Each row is a point on a landscape with many valleys, with its height.
From any point a ball rolls to the lowest of the 2 points nearest to it. It stops when none of these is lower. Distance is the straight distance between rows; heights are no part of it.
Likas (h 122): [104  39  -1 -36 -13 -20 -29  43  15   7  39   3  -7  28   1 -46   1  -4
   5 -16  -7 -26   4  31]
nitil (h 243): [ 24   7  31 -55  -3 -12 -58 -39 -17  -2  27 -26  33  34 -31   1 -20  19
 -13   8 -21  32  32 -67]
zoz (h 319): [-20  39   8 -72  48  -5  26 -14  13 -18   5 -64  21 -30  -7   5  25  -5
  -9  34  13  -8 -25 -27]
res (h 206): [ 41  48  18 -68  30 -27 -14 -11 -44 -14  18 -14  26  10  57   2 -30  53
 -14  -9  17  26  24  15]
tareg (h 493): [-60 -30  -9   0 -29  14 -11 -11  45 -24 -31  21 -11   0 -18  -1  12 -18
  -5  34  -4   4 -20  -1]
vafu (h 238): [-42  27   7  13  19  55  22 -33 -19  35 -66 -17   8  31  63 -85  -9 -23
 -28  16 -11 -15 -34  10]
fip (h 270): [-11 -32   1 -38 -26 -13  22   6  19 -54  27   5  25 -29 -13  33 -11  -3
  33  46  46  -6 -63 -19]
kalu (h 672): [ 15 -45  11 -29  -1  23  11  -7  16  36  53  29 -22 -19  41  48  -8  25
  -8 -22  10  -5  34  28]
bif (h 664): [ 23 -20 -31  -2 -10 -30   6 -13 -23   9  51 -17  34 -14  -4  21 -46  61
  36 -21  19 -27 -28  -9]
Fik (h 143): [-38 -32  17  37 -31  14 -29   8 -28  -7  -9   6 -19   8  36 -59 -37 -41
 -18   2 -35  60  13 -33]
ronof (h 676): [ 86 -13  -8 -51 -32 -16 -31 -17 -23  -9  41  43 -24  39  -5  25  14  57
 -57 -74  39 -46  -7   5]
zufe (h 353): [ 21 -37  -4  22   8 -11  15  -7  17  -8  78  93  42 -37 -16  19  10  24
  22  -5   8   4 -13  32]
nede (h 619): [ 36  19 -22  11 -40 -22  -9 -19 -14 -24  14 -10  -4 -27  61 -15 -36  31
  28  -6 -28  26  33  15]
Zager (h 670): [ 15  14 -22   9  -8 -29   8 -34 -35  -4  -9  -9   6  17 -51  58 -35  35
  46 -53  15 -37   9  28]
Bofel (h 470): [ 24  53   4   0 -36  46  11  -7  22 -11 -72  -3  -8  12   2 -58 -14 -46
  30  45  -1  10   4  -4]
vaz (h 658): [ -2  -5 -37  36  15 -57  27  12 -21  16  47 -13 -25 -27 -10  15 -14  74
 -35 -31   6   3  28  27]
runel (h 121): [ 28 -23  -9 -47   9  10  -7   0  17  14  53 -54 -33 -29  42  18  -2   6
  19 -19 -12 -16 -33   9]
devi (h 408): [ 44   4 -10  -2  30   2   9  32  29  32 -12  -7 -44   8 -41 -19   0   8
 -16  29  17 -64  16  55]
tupun (h 425): [-13  26   7  33  -4  53 -52  -5 -20 -14 -21 -18  17 -16  -1 -40  45 -38
  22  11 -12  20 -36 -11]
gimag (h 228): [ -7  28  15 -62  30  10 -35  -2 -30  12  23 -40  -8  13  46   4   1  21
  -9 -15 -23  12  22  20]
Bobo (h 84): [ -3 -15   0  38 -24 -12 -11 -47 -12 -22 -43 -24 -39  33 -31  10 -38 -10
 -16  36  -1  31 -30 -76]
dif (h 586): [ 21  -4 -41  33 -29  -9  -6 -10  20 -26  55  36  -2 -29 -21 -13 -15  11
  61  -9 -31   1  16  51]
navar (h 309): [ 75  21  16 -34  -4 -26  -9  51  -6  -6   7  21  32  -7 -21 -14  63 -14
 -27   6 -13 -35  66  23]
Fibuz (h 636): [ 33  15   7  -1  -1   6 -40  12 -25  -6 -17 -11  69  -6 -10  -8  20  15
  35  41  -3 -39  40 -26]
Sefi (h 634): [-19   7 -15   8 -10  -1  -4  -2 -50   1  -5  -4  79 -12  -8 -16 -22  26
  73  21   6 -31  33  -7]
bur (h 289): [ 36   1  -3  22  17   8 -79   2  44  51  50 -18  28   4  21  13   1  23
 -31 -53 -25  -2  16 -35]
Ges (h 218): [ 22 -14  21  -4  10  38  22  -4  15 -10 -26  31 -11 -14  44  39  31 -19
   4  20  36 -24  -1  32]
budul (h 340): [ -3 -59 -16  17 -24 -20  27  38  18 -23  84  55  23 -52  37  -9 -13  11
  34  14  14  11 -21  28]
lanal (h 463): [ 16  40   8 -30 -45  37  -4  27  23  -4 -30 -14 -18  10   2  -9 -38 -29
  38  28  38   2 -19   5]
suko (h 380): [ -5  11  10   1 -19  19  20  27  16  31 -10  10 -41  18 -60  51  -9 -38
  22 -27  31 -11  -6  34]
napel (h 532): [-64  21  35 -10  12  21  14  53 -27   1 -10  -1  11   2 -25  32  12 -24
   0  -5  71   3 -39  13]
sir (h 36): [-12 -27  13  48 -34  -8  11 -57  10 -20 -49   3 -17 -14 -12  -8  -6 -24
 -34  38 -13  44  10 -87]
tisuz (h 566): [ -6 -12  25  -9  39  49 -10  10 -24  13 -36  28  -3  37 -57   2  43 -55
  20  15 -24 -40   5  13]
gopo (h 181): [-60  27 -39  16 -30   4   4  13  20   6 -23 -53   0 -39  -2  -7  20 -12
  41  -6   7 -43 -14  29]
Samam (h 516): [ 35  13  54 -29   9  41  37  33 -20  20  57  69  25 -12   0  10 -11  -4
  16   3  49  23  18  40]
gud (h 517): [-32  34  -5 -22  28  -9  -7  16  15  -7 -36  -4 -13  18  20 -47  14   9
 -49  -7 -32  12  24  41]
tuma (h 622): [ 24 -10 -10  18 -27 -11   3  21 -66 -19  23 -24  -5 -34  65 -41  17   8
  37  10 -16  14  32  -7]
mit (h 215): [-14 -61  -1  40   9   3 -15   6 -19 -34 -18  13 -45   6  68 -32  28 -35
 -46  33 -14  19 -54 -22]
vani (h 675): [-22 -48  34 -52 -19  30  -1  -4  32  28  54  -5 -33 -50  36  24 -23 -11
 -18 -23 -16  46  29  17]
zof (h 136): [-55 -17 -26  13 -38  11  -6 -29  -6 -31 -20 -26  38 -57   6 -24 -26  24
  52  30   6  -7 -19 -16]
lig (h 153): [ 29 -49   4   2  10  18   3  -5 -22   1  41 -20 -40 -22  29  12 -25   0
  19   7  13  10 -53   4]
zuse (h 254): [-44  50   4 -29  23  35 -24 -35 -21   0 -69 -43   0  47  35 -76  23 -26
  -3  10 -22 -34 -19   7]
somob (h 300): [-35  13  -5 -45   5 -27  12 -13  -1 -40 -29 -57 -17 -15  33  -5  25   1
 -31  52  14 -18 -26 -16]
Zim (h 571): [-49 -35   1  21  17  20 -42  37  -8  22 -10  24  31  28 -39 -13  58 -50
  -4  10 -31 -30  26  -4]
Taz (h 498): [ 33 -25  21   8  13 -18  -4 -24 -55 -24  33  45   8   9  23   9 -37  31
 -10  -3  -2  65 -18 -22]
mar (h 454): [ 14  24  31 -28 -34  29  24  41  38  33  -3  -7  -5  10 -22  20 -53 -15
   4  31  56   4  -4 -33]
silis (h 330): [-38 -28   8  23   7  -8  44  16 -21  29  17  27  33 -41  15  60  45   0
   6 -34   6  -9  40  -3]
neme (h 213): [-83  -3 -14  26  32 -33  -2 -34 -21  12 -18 -25 -13  17 -15   5  20 -11
 -41 -43 -57   6  35 -47]
somom (h 278): [ 28 -39  -1  38 -22 -30 -12  -8  -5  -9 -27  28 -37  49  31  32 -19  13
 -36  -2 -14   7  26 -27]
Givis (h 237): [ 49  47   5   0  26 -27  14   6  28 -40 -16 -27   5 -19 -19   5  38 -17
 -28  25  -3  32 -24 -28]
Peb (h 332): [ -9  44  -5 -37  67   2  52 -18  32  13  -4 -34  10 -36 -41 -31   8   0
  -7  10 -14  19 -10  11]
kanul (h 674): [ 19  26 -27  31  34 -29  10 -40 -39  13   2  -5  -6  11   6  25 -38  43
  41 -48 -14  -9   9  42]
zegon (h 388): [-10  30 -18 -41  -3  36  29   6  46   2  14 -39 -38 -33 -24 -31   7 -31
  28  21   7  -9 -17  28]
Nukag (h 97): [-74 -47  44  15 -49  26 -35 -40 -21 -23  -3   5  25 -53  16  -6 -18 -15
 -13  34  -9  28  24 -52]
zatif (h 396): [ 10  41 -38  15  20  20  21 -20  46  28  37 -34 -27 -48 -13 -49  -2 -25
  47  -5 -39   1 -11  39]
tal (h 387): [ 36  11   5  20 -18 -59  38 -10  32   3  -9  11  28  18 -36  24 -56  15
 -18  -2  18  47  -5 -65]
mak (h 149): [ 77  20 -19  10  -6  -7  -5  17  -7   3   7   0  11  14 -25 -28 -26  13
  31   6   0 -27  18   7]
nozan (h 533): [-22  18 -18  10 -17  17  12 -13  14 -37 -36  13 -75  14  -7 -38  16  -8
 -25 -14  -6  38 -38  67]
Mozi (h 373): [ 52  30  18   0  -6 -44  69   8  26   1  -9 -17   4  19 -12 -11 -41 -33
   4  -3  -4  55 -10 -55]
logi (h 190): [-42 -27 -26  20  33 -56   9 -28 -14  18  -8 -48 -13  -4  16  -7   0  33
 -24  -5 -40  11  10 -40]
Bolu (h 123): [-39 -36  23  -3 -24  18   6 -14 -34  22  -8 -33  10 -35  52 -33 -39 -28
   0  -4 -29  48  43 -47]
bup (h 347): [-23 -27  -4  14  23 -23  28  25  19  22  32   2  -1 -16   1  -1  17 -34
 -29 -13 -25  26 -32 -22]
Muda (h 507): [-51  -5 -13 -15  -2  36 -36 -24  57 -21 -33  19   9 -20 -10 -54  48   8
 -50  26 -33  20  18  43]
Mek (h 562): [-21   0  17   7  23  17  34  -4   3  -5 -54  12 -13  20 -37 -16  66 -67
 -23  13 -19 -22  -5   8]
Laroz (h 411): [ 10  11 -18  52  25  13 -15 -19  37  19 -24 -31  18  -7 -67  -4  23 -46
  25  -6 -32   5 -31 -44]
lusek (h 579): [-19 -41  -8   9 -50  36 -53  27  10  23  23   1 -42   9 -14  26  -7  18
  12  -5  13 -24  29  15]
Puz (h 628): [-29 -31 -11 -17  -8   7  22  17 -71  14  22 -13   5   5  21  -4   7   3
  64 -15 -17 -34  29  13]
vopaz (h 521): [ 27  -2  58 -36 -20  17  18  49  -9   2  33  52  42  12 -16  33  33 -11
 -11  -2  44  33  18 -17]
Kisop (h 366): [-20  10  15  19 -10  57  -2  38   8  27   6  13 -28   0 -27  43  34 -59
  39 -52  18  23 -15  19]
pozev (h 271): [ -9 -14   6 -11  30 -27  -6  21  10 -35 -24 -17 -27  12  34  25  25   4
 -35  46  32 -39 -59 -16]
nir (h 72): [-31 -29  41  25 -18  35   8 -43  13  -4 -29  20  26 -33   7  14   8 -21
 -32  42   1  34  25 -63]
Febeb (h 234): [-22 -40 -19  44  -2  16 -22  12  -6   9  13  32 -50  10  70 -32 -44   9
 -15 -24 -25  32   7  51]
lilig (h 680): [ 67   2  10 -28   1 -27  -5 -18 -18  -3  28  41 -32  51 -30  30 -25  41
 -36 -71  32  -1 -26   1]
ragi (h 216): [-59 -38 -32  62  10  12 -30  -3 -28  16 -40  12 -36  34  31 -35 -22  21
 -11 -11 -19 -10 -11  45]
pani (h 561): [-53  -7  -5 -17  49  37  31 -22 -24  27 -23 -21 -10 -19  35 -14   9  32
 -14  12  10 -21  -1  35]
Naf (h 326): [-16  54  10   5  -1 -18   0  17  -3 -18 -63  -2   6 -10 -54  31 -26  11
   1 -21  31  -2   8  57]
deku (h 308): [  1  12  -4 -27  29 -12 -85 -11   6   8  19   1  42  19  -9  19  32  30
 -22 -16 -34  -2  46  -8]
vig (h 503): [ 47 -31  37 -19  21   0  33 -12 -50   7  77  54 -19  26  11 -18 -45  32
 -17 -17  -4  73   5  14]
Guse (h 409): [ 39  27  15 -34 -23 -35  25  25  34   6  43  17 -32 -19 -62  60  20   6
  -4 -39  40 -30  15  52]
Gil (h 305): [-62 -49 -10  11   0  15  42 -57 -22  -3 -46  12  26  -2  14  13  24 -21
  23  28 -21 -44  25 -43]
timen (h 589): [ 16 -13 -27  42 -38  22 -41   5  29 -38   1  46  -2  -9 -15 -42  10  20
  26  31 -31  25  19  41]
Val (h 545): [-21  10  15  24  -8  12   1  -9 -55 -19 -39 -21 -93  37   0 -46  19 -25
 -36  -7 -31  46  -2   5]
fer (h 574): [-30 -24  -9  20 -37  24 -39  44  34  34 -16  20  -9  30 -44   0  10 -20
 -10  -9 -22 -31  46  -4]
laret (h 275): [ 20 -17   8  -9  24   4 -64 -20  18  45  34 -68  -6  -3  25  19   0   7
 -22 -27 -39  14  -6 -55]
Nuro (h 360): [ 10 -24 -25  -8  12 -13  41   4  59   8  37   6 -26 -13  -4  41 -26   3
  24  -2  28 -37 -44   9]
maliv (h 311): [-38  78   2  -1  34  -8   6   2  -8  11 -81 -43   7  15 -23  -6 -31   1
 -18 -19  30  20 -25  26]
pekit (h 551): [-60  -7  19  18 -10  32  20 -35 -46  -8 -52   7 -46  40  17 -51  27 -46
 -52  15 -20  15 -16  -3]
Movu (h 378): [-23 -13 -17 -24 -11  25  25  15  52  11  46 -19 -45 -30  -6   0 -33 -32
  46  -4  10  -5 -58  26]
nokan (h 420): [  9   2 -12  25   8  -5  14  43  37  56 -28  38 -16  30 -33 -11 -53   3
  -9   1  22 -44  43  60]
dirim (h 596): [-29 -16 -23 -23  -5  -2  18  -7   9 -19 -37  12 -31  -5 -41 -16  11  34
  -5  45   7 -36  29  37]
nuv (h 669): [ 13 -26  -5 -30  -2 -19  19  -5 -33  28  49  16  -5   4  11  49   1  43
 -15 -34  23 -45  30  10]
Mok (h 472): [  0  28  10 -40 -11  -1 -32  17  45   4  37  19  96  18  22  13 -53   8
  37 -22  25  -1 -32 -23]
veso (h 255): [ 58  52  14  -6 -13 -45  30  17  12 -46  17 -15 -10 -42  -6  20  31   0
 -10 -10   5  49   0  16]
Vozig (h 513): [ 25   3  37 -26  17  49  16   1 -28   9  71  50 -13 -33  39 -16 -31   1
  30  -7  17  52  12  64]
vufaz (h 540): [-42  23  18   1  29 -22  54  32 -43  -6 -32 -32   4   3  11  27  -8 -20
  -9   7  51  -7 -58 -25]
bapa (h 430): [ -9  43  -7  39  20  41 -47 -23 -12  23 -32 -37 -10  -9   2 -53  48 -17
 -38 -10 -26  24 -14   1]
Guvi (h 673): [ 22 -31 -13 -19 -28 -20 -26  11 -22   4  39  45   2  22  26  51  20  59
 -54 -75  20 -38  32  10]
nep (h 236): [-38  16   2  10  20   3 -19 -33  -8  20 -12 -23 -47  36 -21  -6  20 -25
 -29 -48 -60  39   7 -21]
Vogo (h 253): [ 10 -24  -8  43  -6   8 -10  -4  -9   5 -16  37 -44  48  49  -5   1 -21
  -8 -28 -54  21  20  22]
Sotol (h 239): [ 25  -1  13  -3  37  13  19  21  39  17 -11  60  16 -11  -7  38  21  -1
 -11   6  24 -36  27  64]
mev (h 435): [ -3  18   0  35  44  -5 -72 -20 -33 -15 -28 -46  -9  11 -37 -37  51  11
 -34   9 -40  17 -18 -24]
pib (h 583): [  7  -8 -26  24 -72  26 -19  25   4  -8  39  38 -31  -2 -30   5 -29   7
  51  -3  19   7  20  40]
ber (h 320): [ 66  19   9 -51  10 -14 -13  17  11  -2   9 -18   0  -4  44  20  78   4
 -40   0  -8 -36  53   1]
rig (h 261): [  1  -6  31 -73  28  20 -68 -57 -18  -5  -8 -24  15  29   6  -1 -27  38
  -9  40 -28  -3  33 -41]
giz (h 313): [-33  -7 -10  13  -7 -41  30  12 -23 -43  11 -21  12 -37  18 -26   2  -2
  -8  35  14  51 -37 -36]
lil (h 565): [-18  14 -11   8  57  36  11 -19  31   8 -10  17   0 -37  32  -3  17  40
 -23  21  18 -19 -12  69]
pidof (h 191): [-22 -40 -17  39 -35  22   1   4 -28 -29 -30  18 -44   0  42 -51   8 -28
  11  19 -12   8 -32  19]
gasib (h 434): [ 28  37   0 -27 -49 -35   8  38  33 -45  -2  24  21  -1  11  38   5 -20
  31  -9  33 -12 -19   8]
sus (h 292): [-66 -20  -5  19  15  14   0 -43  -2  -2 -33  20  36  28   5 -10  -1 -29
  38  -7 -43 -16 -18 -35]
revin (h 204): [-44 -41 -37  46   3  27 -13   8  21  40 -35 -21 -22  22  40 -49 -21  -8
  -6  10 -33 -29  -6  -2]
Tabag (h 274): [ 74  26   2  19 -34 -37   1  -1  38 -15  26  25   7 -21 -11  22  -6  21
 -15  -6  15  25  12  -4]
Nulus (h 667): [ 44   7  -9  -3 -15 -18 -15 -23 -37   2  35   3  50   6 -54  35 -17  68
  47 -38  47 -50 -21  -3]
nofe (h 317): [ 45  33  -4  15   9 -20 -63 -13 -12  -1  41  -4  35 -10 -43  28  36  38
  -2 -55 -28  -6  17   2]
puv (h 397): [ 41  31  -9 -24   4  23  14  37  16  -1   6 -32 -22 -14 -76 -38  21 -11
  23  45   8 -44 -12  29]
Tofi (h 344): [ 33  46   4 -33  54  -6  32  10  61  37  -5 -12  27  10 -30 -38 -43 -17
 -14   4 -15  11  -1 -10]
bodin (h 295): [-43 -19  -6 -10 -34 -53  14   1 -16 -70   5  10  41 -21   3   8 -20  29
  18  43  25  18 -30 -36]
vedoz (h 318): [-22 -23  10   1  -4  -5  51 -23 -21   0 -20   9  16 -25  19  61  50 -26
  10   9   5 -29  24 -28]
lef (h 324): [ 16  33  -6  14  28  10 -24  10 -10  27  50 -36  11 -45 -47   2  33  12
   4 -37 -31  34  19   6]
duzi (h 257): [-31 -18   9  19  21  12 -52 -43  -8  26   9 -59 -55   1  26   2  -1   8
 -43 -41 -49  46  -7 -29]
rofed (h 638): [ 33 -26  -2  20  28   4 -21   7 -40  -8  10  14  58  -4 -41 -20  67 -18
  31  41 -30 -49  20 -20]
Kego (h 342): [-41 -16 -19  55   8  -7  24  19 -21   9  13  -1  -8 -49 -19  43  35  18
   3 -35  15   8  -3  26]
Bisa (h 486): [ 27   5   9  29  16  -4 -40   9 -14 -20  -4  45  62  20  51  22 -31  26
  20 -12  18  18 -16   1]
rog (h 555): [-57  18   9 -31  52  33  74 -20  -8  22 -38 -17 -21  -6   1  -2 -13   2
 -24  -4  44   7 -43  23]
siv (h 485): [ -6 -39  -8   2 -21  11  -6  -4  77 -23 -11   0 -25  -2 -28   2 -24 -13
 -10  35   3  23 -55 -37]
buzi (h 501): [ -2 -16  -8  -8  16  -1 -47   0  58 -26  -1  23   9  -6 -13 -12  40   3
 -27  31 -30   4  -2   6]
lagi (h 327): [-33 -17 -20   4  -5 -34  53  16  23 -31  31  21  33 -52  25 -37  -6  -2
  25  25  -7  30  -8  11]
lebag (h 185): [ 72  33  42 -51  -1 -15 -11 -22 -69  -5   8   7  34  30  34  24   4  30
 -23 -25  19 -12  41 -18]
Dezo (h 141): [  8  22  21  25   1 -19  -1 -37 -19 -11 -45 -14 -40  66  17  22 -53 -39
  -1  -2  -6  39 -19 -73]
Lita (h 356): [-20 -10 -20  32  17 -12  30  28  51  50  27   2  -1  -7  28 -12 -33   1
 -14 -20  -8   7   5   1]
Soko (h 395): [ 19  16 -18  -5 -35  15  36  12  57  27  37  -5 -58 -36 -60  36  12 -18
  23 -14  19 -20   9  36]
bira (h 511): [-13  28 -11  -1   5  23 -10  16  16 -21 -26   4  -1 -30   7 -83  33  25
 -52  41  -6  30  34  56]
Rivir (h 524): [-23   9  -7  -4  11   8  38   0  39 -12 -30  51 -54  17  16 -46   7   4
 -55   1 -20  34  14  82]
fir (h 80): [ 66  21 -25 -41   2 -22  -9  12  15  -5  50 -23 -16  -4  33  -2   1  25
  -5 -27   3 -10 -17   7]
tomi (h 403): [  0  36 -39  22  19 -12   5   2  67   5  -8 -25  -1 -29 -30 -32  11 -30
  15 -16 -40   2 -31   1]
Vozi (h 539): [ 10  23 -10   4  24  -2  -6 -18 -36 -25 -29 -11 -73  27   2  -2  15   9
 -10 -16 -30  24  -9  50]
laf (h 166): [-27 -58  13  23 -22  12 -35  40 -33   0   7  20 -20  35  29 -33  -4 -31
   5  15 -11   3  -3 -18]
peger (h 214): [  9   7  35   3  30  17 -20   0  15 -18 -14   0   1   2  22  18  21 -21
 -37  24   9  44 -28 -33]
lobu (h 592): [ -2 -12 -42  27 -23  14  12 -31  29 -29 -44  19 -16 -16 -28 -55   3  21
  -1  43 -27 -10  28  33]
pafa (h 526): [ -7  31  66 -22  -5  27   6  37 -39 -10   0   6  30   7  -2  41  14 -25
  -7  15  71  25  -4 -22]
rufi (h 157): [-57 -14 -44  13 -30  -7  27   4   8  -9  -8 -33  -6 -30  28 -27 -41   7
  51   9   3 -32 -33  14]
lom (h 556): [-50  35  25  -3  -1  21  19 -15 -37  -5 -86   6 -30  53 -35 -46  46 -42
 -37  11  -3 -13   1  21]
riz (h 444): [  9  -5   6  20 -26  13  33  18  43  52 -10  -3 -12  18 -35  17 -55 -29
   9  -7   1   6  15 -42]
Mave (h 167): [-61 -41 -11  38 -10 -26 -16 -47 -54   0   5 -46  -8 -20   8  14  -8  20
  -9  10 -16  12   4 -61]
tegir (h 548): [-40   7  -6   2  76  -2  68  19  -2  24  -3 -29  12 -25  12  -6  -5  -5
  -5   0  42   3 -73   2]
bik (h 432): [ 29  34 -16  24 -12  16  29  10  56  39 -27   6 -40  30 -10 -10 -66 -22
  18 -14   8 -17  14  29]
zete (h 144): [-43 -57  21   5  -8  12   7 -29 -70  23  13 -18 -11   2   4   2 -36 -17
  14  -9 -30  23  18 -71]
ses (h 654): [ 11 -30 -28  35 -33 -62  17  17 -29   1  42  -3 -51   6 -31  32   3  28
 -13 -41   3  -3  15  11]
mav (h 209): [-53  29 -27 -54 -10  -5   6 -13  34 -35 -11 -39   9 -39  13  28  32   3
  44   8   6 -33 -26  31]
zan (h 419): [-15  14  -4  72   4  40 -57  -9  38  11 -31 -12  18  -4   3   6  21 -36
  13 -12  -4  -2 -58 -31]
zezu (h 221): [-60  -8 -17  16 -11  53  -3 -28  17  48 -56 -22  -1  31  29 -67 -23 -39
  11   5 -12 -38 -46   6]
Lagam (h 644): [ 22 -41  -9   5 -38 -30 -43  22 -26 -27  27  29 -13  48 -61  29  52 -17
  25 -23  -9 -38 -22  -8]
duko (h 334): [-28  14   6   6  17   4   3  18  28  36  29 -29  10 -39 -40  29  28 -22
  -2 -30  -5  31  -9 -29]
disap (h 602): [  5  -6 -22 -35 -10 -14  40  -4 -18 -17  -9   1 -68  29 -46   7 -16  25
   7  17   5 -22  21  60]
tuku (h 315): [ 15   0  19 -54  17 -16  -3  43  23  20  23   0  20 -12  32  53  50  19
 -61  -8  34 -32  49   3]
fube (h 293): [-49  53  -3  12  -7 -15 -14  -7 -15 -22 -54 -36   5  28  -8 -12  -6 -26
  -2   4   7  -2 -25 -27]
pep (h 302): [ -1  -6  11  -9 -33 -31   3   9   7 -26 -25  29 -20  42 -26  31  -6  10
 -33   7   4  17  47  -9]
gilem (h 193): [ 10 -29   3  37 -13   8 -15 -12 -41  23  -8 -34   0 -15  62  14 -12  26
  13  27  11 -37  24 -29]
nago (h 661): [  2 -41 -43  39 -27 -38  18   0 -22  13  58 -24  -9 -55  14  16 -47  71
   7 -15  14  -1  -1  -2]
zuguz (h 117): [-90 -51   7   6 -39  38   4 -36 -14 -17 -10 -17  34 -52 -18 -59 -11   0
   6  41   6  21 -18 -32]
Nado (h 461): [ 12  43  -6 -31 -23 -51  -7  63  56   0  25  14  81  26 -11   0 -28 -12
   2 -27  21 -37 -15 -24]
rek (h 194): [ 30 -42  43   0   9  67 -10 -21 -12  -4  -8  27  21 -42  67  30  15  -4
  14  51  16   4   1  -8]
Bivid (h 260): [-14  12   5  -3  12  21   3  28  29  34  -3  50  69  -1   0  15   3  -1
  33 -18   5 -30  32  30]
ralu (h 343): [-24 -12  -2  19  -4  -8  59  32  15  43  17   2  12 -34  51  18   3 -15
 -23 -29   7   9  48 -14]
neti (h 477): [ 34   3  -5  23 -30  41 -11 -14  51 -23 -35  10 -40  29 -23 -31 -22 -36
   7  38 -12  23 -22 -15]
rekep (h 609): [  2  -7 -38 -28 -38 -57  42 -22  18 -48  -9  -8 -57  18   5  10 -29  30
   0  18  -2  -9  36  18]
goko (h 358): [ 42   5  17 -14  45 -15  46 -25  21  25 -21 -10  13  25  21 -19 -65  -1
  -8  12  -7  32  -1 -37]
Rad (h 279): [ -19  -18   29 -100   45   28  -22  -42   18  -13   -1  -21   28   -3
   41   -9    5    8  -29   59  -25   -4   37  -19]
lapa (h 223): [ 44  25  46 -30  12 -14 -46 -13 -31  26   8   2  66  67 -36   4 -20  26
 -41 -38   5  11  23 -76]
Moter (h 625): [ 34  -8   1  -6  11   7  22  25 -70  13   7 -15   0   7  26 -21  42  -6
  28  16 -21 -26  47   1]
Pela (h 337): [ 10  -9 -10  -9  13 -20  41  -2  29   6 -10   3   7  14   5  42  10 -21
  23   0   1 -49 -17 -17]
Bib (h 288): [100  32  -8   7 -40 -31 -12  -7  29 -11  25  36  25   8 -33 -16   0  11
  -8 -32 -33  13  64   4]
bovi (h 277): [-22 -23 -22  44  10  24  20  -2  21  25 -20  30  50   8 -16  -9   5 -32
  42 -17 -37  -5  24   0]
dipiz (h 570): [-12  26   2  -7  60  16 -15  18   1  18  29   0 -19 -32 -15 -18   2  49
 -26  -6  21   8 -19  84]
fizo (h 492): [ 17  -6  20  35  28   4  12  13 -26  12  11  41  27  -2  -1  -3 -20  16
   5   0  10  47  -1   5]
Gukoz (h 421): [ 47  38   3   2 -39 -14  26  51  38  -2   1  21   4 -22 -21  71  35 -32
  20 -34  50 -33 -14  44]
zisu (h 240): [ -2 -40  -3  29  48 -19  15  16   3 -27 -45  16 -12  26  34 -26  26 -14
 -56  56  13  -8 -58 -18]
Pabuf (h 299): [  7  23  -7  38  50  26 -89  -4  20  50   6 -24  53  -3 -13  -8  12  33
 -17 -15 -30   2  24 -18]
gura (h 186): [  5  20  38  27  17  12 -43 -24 -16 -31 -37 -15 -10  36  49  -2 -21 -56
  -5  18   8  46 -52 -57]
gulo (h 203): [ 61  34  25 -35   1 -54 -21 -26 -49 -23  11   7  65  34  -5   6  -4  25
 -16 -46  19   6   8 -56]
modo (h 508): [ 21 -35  17  -4  29   6  29 -14 -39   9 100  73  -4 -16  18  -9 -52  15
  18 -15   6  32 -27  33]
Buso (h 217): [ 25 -51 -33   0 -17 -13 -17 -10 -22  31   9 -55  -3   6  24  43 -12  45
   3  16  33 -85   4 -43]
votev (h 480): [ 27  41   5 -14  17   1 -64  -7   2  -2  11  39  95  36   4  30 -44  29
  45 -35  17   3 -12   2]
luv (h 447): [ 27  55  -6 -39 -56 -45   8  63  41 -21 -14 -23  34  17  22   1 -21 -30
  19  12  39 -24 -24 -29]
banav (h 649): [ 36 -40 -21  11 -55 -35 -21  28 -59 -19  39   5 -45  41  -6   7  10  20
  18 -19   1 -29 -10   6]
lir (h 641): [ 35 -35   7  -2  -8 -27 -32  30 -56 -16  46  36  45  13 -66  15  78 -18
  14  -9 -15 -38  11 -13]
Vef (h 272): [-71  38  -1   8  18  -3 -22 -57 -25 -34 -55 -42   8  26  36 -61  19 -30
 -23  11  -7   5 -57 -21]
tefig (h 297): [-10 -13  37 -68  30 -11 -21   4  31  12   8  -5  25  14  49  37  18   7
 -42  17  -2 -11  37 -12]
Zerak (h 354): [-49  13  16  40 -17  41  20   9 -35  15  18 -14 -11 -38 -18  41  25 -24
  54 -39  24  15 -36  17]
beg (h 402): [ 17 -15  -7   3 -30 -45  16  31  47 -10   1   5  20  22 -79  -8 -36  15
 -11  44   6  12   4 -43]
Tiduf (h 298): [ 95  42  19 -21   2 -27   0  -5   2 -28 -16  39  31  10 -38  11  37 -16
  10 -17 -32   5  62  42]
Nos (h 616): [ 27  16 -26 -16 -39 -43   3 -36   3 -19  -3 -30 -16   4  25  22 -51  41
  11  -2   2  11  42 -22]
Zuv (h 176): [ 30 -52   3  30  24  30  23 -12 -33   3  -2   3 -10 -23  35  -6   0   3
  14  33  -1 -14 -10 -13]
zez (h 631): [-24  -5  -8   1   5 -18  22  15 -82  -9 -15  -6  30  10 -24  16  -2   7
  74  -1  14 -59   6   8]
Gol (h 241): [-18  -2  -7 -45  -8  18   1  -9  61 -43   9  -1 -11 -49   2  34   9   3
  30  36  35 -25 -67  36]
rugun (h 321): [  2  36  20 -27 -22 -36  10  19  15 -19 -38  26  24  19 -72  33  -5   0
 -16   4  22  -8  56  31]

For each start below, name the point where the ball stops.
giz -> sir
tal -> Bolu
ber -> sir
dipiz -> fir
tuma -> fir
Vozi -> fir
lil -> fir
duko -> Bolu

Two balls start at each pair of points below. Name the first point that both come to, or write never.
Mok / mar -> vedoz
lanal / tupun -> zegon
zatif / Lita -> vedoz
